The views of a scene show one set of named points, each view turned or mirrored, and shifted as a whole, with a little noise and some points left out.

Scene 1
View 1
dud: [-10   2  14  -9   1   0   0 -22 -17   2  -9  -8 -11  -1  10  -9  -6  -2
  -1  -7  -4   5   3   2   7  -1  -2 -20   5  -6   2  -2   3  14   0]
Som: [-13  -1  14  -5  -2   4   3 -24 -21   7 -15 -14 -15   4   7  -6  -8   0
  -6  -4  -5   7   7   4  11   0  -5 -20   6 -11  -1  -2   7  23   0]
mupaf: [ -8   8  10  -7   0   6  -2 -18 -16 -19  -4  -9  16   3  21  11  -7  -1
  14  17  -2  -5 -23   6   1 -13 -17 -14 -17  16  -1   6  -6   7 -13]
suru: [  0   0  10 -10  23  -5 -10 -23 -18  30  -8   4 -10 -12   4 -12 -11   7
   9  -4   2  -9  20  -2  11  -7   9 -11  17 -17   7  -5  14   2  -7]
dap: [ -5   6  18 -11   5  -1  -5 -15  -9  -3  -1   5  -2  -5  17 -15   5  -5
  13 -16   1   6  -6  -2  -2   3  11 -13   1  -1   4  -4  -1  -6   1]
tadem: [ -4  -1  12  -8  10  -2  -2 -22 -18  18 -11  -2 -14  -5   5 -14  -6   0
   0 -11   1   2  13  -2   9  -2   6 -16  12 -15   5  -5   9   9  -1]
Fonu: [ -7  10  14 -12   2   3  -3 -15 -13 -15   1   8  10   0  18  -9   3  -5
  16  -6   0   3 -19   2  -6  -8   0 -13 -10  13   1  -5  -7  -6  -6]
tumoz: [ -3   8  10  -1   1   1 -10 -13  -4  -6   0 -12   3  -3  20  10  -4  -3
  15  10   2  -6 -12   6   0   1  -2 -14  -6   2  -1  11   2   6  -5]
vunud: [-19  -2  18 -22 -11   8  15 -27 -35 -16 -13  11  -5  11   7 -34   6  -4
  -9 -34 -10  30 -11  -3   2  -4  -7 -25  -3   8  -1 -21 -14   8   5]
gul: [-10  -1   6  -4   2   5   3 -28 -23   8 -15 -22  -7   3   6   5 -17   7
  -7  11  -4  -3   4   7  16  -7 -14 -21   4  -7   0   3  11  26  -8]
vup: [-10   1   9  -8   3   5   3 -27 -23   2 -14 -12  -2   4   9  -3 -12   3
  -1   4  -4  -1  -1   4  11  -9 -11 -20   0   0   1  -2   5  17  -8]
tomi: [  1   7   8  -8  21  -1 -14 -16 -11  12  -1   4   8 -11  13   2  -9   2
  19   8   3 -15  -2  -1   2 -11   3  -9   1  -2   9   1   8  -5 -15]
kinid: [ -1  17  14   1   2   2 -19  -4   9 -15   7 -12  15  -3  30  16   0 -10
  29  16   6 -11 -25   7  -8   1   0  -9 -18  11  -1  15  -3  -7  -9]
sigul: [ -5  -4   7  -7  14   0  -1 -30 -24  24 -15  -7 -13  -4   1  -9 -12   7
  -3  -1  -1  -3  18   1  14  -8  -1 -17  15 -18   4  -6  14  17  -7]
poda: [-13  10  14  -1 -12   8  -3 -12  -6 -25  -5 -18   8   6  25  11  -3  -8
  10   9  -1   5 -25   9  -2   0 -11 -16 -18  12  -4  12  -6  10  -3]
View 2
tadem: [ -2  -3  12 -10  11   2   8  -4 -25  -2  10   2   9  -5 -13  -2  -9  -4
  -1   3  -2  13   4  -3  -9  -3  -1  -5   4  19  -9 -18   3  21   9]
vup: [  0  -3  22  -3  13  -6  10   1 -16  -2  -1  -8   5  -7  -6  -7 -11  -5
   3   1 -10  20  -8  -7   1  -2   0  -5   7  14 -14  -4   1  13   8]
kinid: [  9   3  25  -5  -5 -15   2   1 -11  14  -2 -15  22  13  17  18  -5 -28
  15 -22   4  15 -24 -10  23  -9   9  -5  -2 -23   4  -4 -10 -27  -1]
dap: [  8   5  13 -14   3  -1   1  -7 -22   9  14   4  14   3   5  14 -10 -10
  -2  -7  12   9   9  -7   5 -10   4 -11   4   3   0 -24   5   4  10]
Som: [ -4  -7  13 -12  10   0  11   1 -21   0   5  -1   7  -1 -16 -11 -10  -8
   2   2 -11  13  -9   0 -10  -2  -5  -2   8  18  -9 -12   2  22   8]
tumoz: [  3  -3  22  -5   0 -11   6   2 -16   6  -1 -10  19   4   5   5  -8 -21
  12 -12  -4  14 -19  -8  11  -6   4  -4   1  -7  -2  -7  -6  -9   3]
dud: [  1  -4  14 -11   8  -1   6   1 -20   0   7   1   8   0 -10  -2  -8  -9
   3  -1  -2  14  -2  -4  -5  -4  -2  -6   7  14  -6 -13   5  14  10]
tomi: [ -2   0  21  -1   8 -16   9 -15 -25  -7   9 -15  23 -15  10  17  -7  -7
   3 -14  -4  20  -4 -18  13  -7  13  -5  -5   2 -12 -24 -10  -6   4]
vunud: [ 18   6  16 -22  15   3  -2   7 -14  15  10  16 -12   5  -3  -1 -19   4
  -8  21  16  11  23  -4  -5  -9  -2 -15  29  14  -4   1  33  25  19]
suru: [-13  -4  11  -5  13  -6  14 -18 -34 -15  15  -6  23 -20  -7  10  -5   1
  -4  -8  -8  15   8 -10  -3  -4   6  -3  -6  21 -15 -35 -12  16  10]
sigul: [-12  -9  15  -5  16  -2  16 -10 -28 -11   7  -5  14 -17 -16  -6  -7   0
   0   1 -16  18   0  -5 -11  -1   0  -2   0  27 -18 -25  -5  22  11]
gul: [ -6  -8  21  -1  14  -8  18   4 -17  -7  -3 -11   8  -9 -15 -17  -9  -8
   8   1 -20  19 -17  -4  -5   1  -2   1   4  17 -15  -2  -5  17   7]
poda: [ 12   0  26  -8  -1  -8   3  14  -4  16  -6  -8   7  15   6  -3 -10 -24
  14  -7  -1  13 -24  -4  13  -7  -2  -7  10 -13   2  12   5  -8   4]
View 3
Fonu: [-21   4   1 -13  30  -7  16   3 -23  -1  -4  11 -13  -5  -2   6   7  -9
  13  -1   7  13  -4 -12   5 -11  -4  -7 -10   1   4  -4  -6  17  -8]
mupaf: [-21   9  -1 -26  27 -17  28  10 -31   2  13   8   1  -9 -13  19   9  -2
   4   2  13  21  -8  -9   9  -8   4   0 -18  -2  11   5  12  13   5]
dud: [-26  13  -7  -7   9 -16  11 -18 -11 -10   1  -6   1  -2   5   3 -15 -17
   0 -14  10  13  -5 -13   4   1  -4  -4  -3   5  -4  -7  10   9  -6]
tumoz: [-19   9  -6 -23   9 -14  19   5 -28   1   9   3   8   2  -9   5  -4  -5
   5   3   9  11  -8  -8  14  -5   5   2 -14   4   8  -6   9  12  -9]
sigul: [-30  19 -10  -6  -5 -23   5 -26  -9 -14   8  -6   7  -4  16   2 -25 -15
 -12 -21  19  20 -14 -22   7  15  -3   0   9   7 -12   1  12  16  -9]
vunud: [-29   6   7   4  46  -8  13 -25   4 -20 -15  -6 -24 -13  10   7  -3 -30
  11 -29   9  14   8  -7 -15 -12 -21 -16  -9   5  -4  -7   6   3   4]
Som: [-30  16  -7  -7   5 -20  14 -20 -10 -15   5 -15   8  -3   5   4 -21 -20
  -2 -19  12  15  -3 -10   3   7  -4  -2  -5   8  -5  -6  19   3  -5]
gul: [-30  18  -6 -12   8 -24  19 -20 -11 -13  10 -15  12  -8   4   8 -17 -17
  -4 -18  15  17  -6 -11   6   4  -2  -2  -7   8  -4  -1  24   5   2]
dap: [-22   4  -7  -7  15  -5   6  -9 -17  -7 -10   7  -9   5   3  -5  -5 -15
   8  -6   5   7  -1 -14   5  -5  -5  -5  -1   3  -1 -11  -8  15 -17]
kinid: [-15   5  -9 -30  13  -7  23  22 -42   9   8  13   5   7 -21   4   8   3
  12  18   6   6  -6  -7  20 -11  10   3 -19  -1  20  -8   1  16 -15]
vup: [-26  16  -4 -13  12 -20  17 -13 -16  -9  10  -7   5  -8   4  11 -10 -12
  -4 -15  15  19  -8 -13   5   4  -1  -1  -4   5  -2   3  18  12   2]
View 4
poda: [  7   0  -6  -2 -23  -1 -20 -29  12  -5  -7  13 -14 -19  21   1  -9  27
  10  11   8  -7   8  -6 -11  -2  -2 -19   8  -6  34   3   9   1   8]
Fonu: [ 13   5 -12   2  -2  -3 -20 -12  -5  -2  -4   5  -9 -19   8  -5   1  18
   4   7 -12 -14  12   4   1   0  -4 -27   6   0  13  -3   4  -7  -2]
tomi: [  8  -1  -8 -17  12   7 -14  -8  -5   0   2  -8 -18 -12  -2 -18   4  21
  -1   3   0 -13  14  18 -20  -5 -10   1  -8   2   4  -6   0  10  -9]
kinid: [ 11   0 -12 -17 -23  12 -23 -27  10  -6 -11  12  -5 -28  12   6   6  40
  18  11  -2 -10  12  20 -17 -10  -9  -6   7 -10  17  -5   6  13   0]
sigul: [ -2  -2   8  -9  23   3   0  -6  -2   9   8 -18 -34  17  -5 -34 -13   5
 -18  -2  14   0   8  -6 -17   6   0  -8 -14   6  19  -5   5   0  -7]
gul: [ -3  -6   6  -7   9  -4  -6 -16   6   5   4  -4 -35   9  10 -28 -19  12
 -11   2  22   2   5 -11 -24   3   0  -8  -6   6  37   2   2   1   3]
dap: [  5  10  -4   0   3   9 -12 -11  -6   2  -7  -6  -9  -6  -3  -7  -1  13
  -2   8  -9  -8  14   0   7   5  -2 -23   4  -4   6 -11  12  -6  -8]
Som: [ -4   3  10  -2   5   0  -2 -16   6   7   0  -8 -28  13   3 -24 -16   7
 -14   2  15   4  10 -15  -9   7   3 -18  -2   2  29  -4   9  -7  -2]
vunud: [  6  14   0  25   7 -16  -9  -6  -8   8  -3   1 -18  -4  10  -8 -14  -9
 -13   5 -12 -10   8 -29  17  19   5 -51   9   7  25  -1  12 -30   1]
mupaf: [ 10  -6 -13  -5 -12  -9 -23 -23   5  -4  -2  15 -16 -24  24  -4  -5  27
   8  10   2 -14  10   3 -22  -3  -7 -16   0   5  27   5   0   0   5]
suru: [  1   5   7 -13  32  10   1   2 -11   9   6 -29 -29  17 -18 -35  -5   1
 -21  -5   5  -1  14   6  -9   4  -1  -3 -12   4   0 -13   4   4 -16]
tadem: [ -1   7  10  -6  15   8  -2  -7  -3   6   1 -19 -24  13  -7 -25  -7   7
 -15  -1   4   0  11  -4  -4   5   0 -13  -3  -2  14  -8   8  -3  -9]

Which points are out of place in each view (at most two, in the order of its rows)? Write - if all are in place.
view 1 | -
view 2 | tadem
view 3 | gul
view 4 | suru
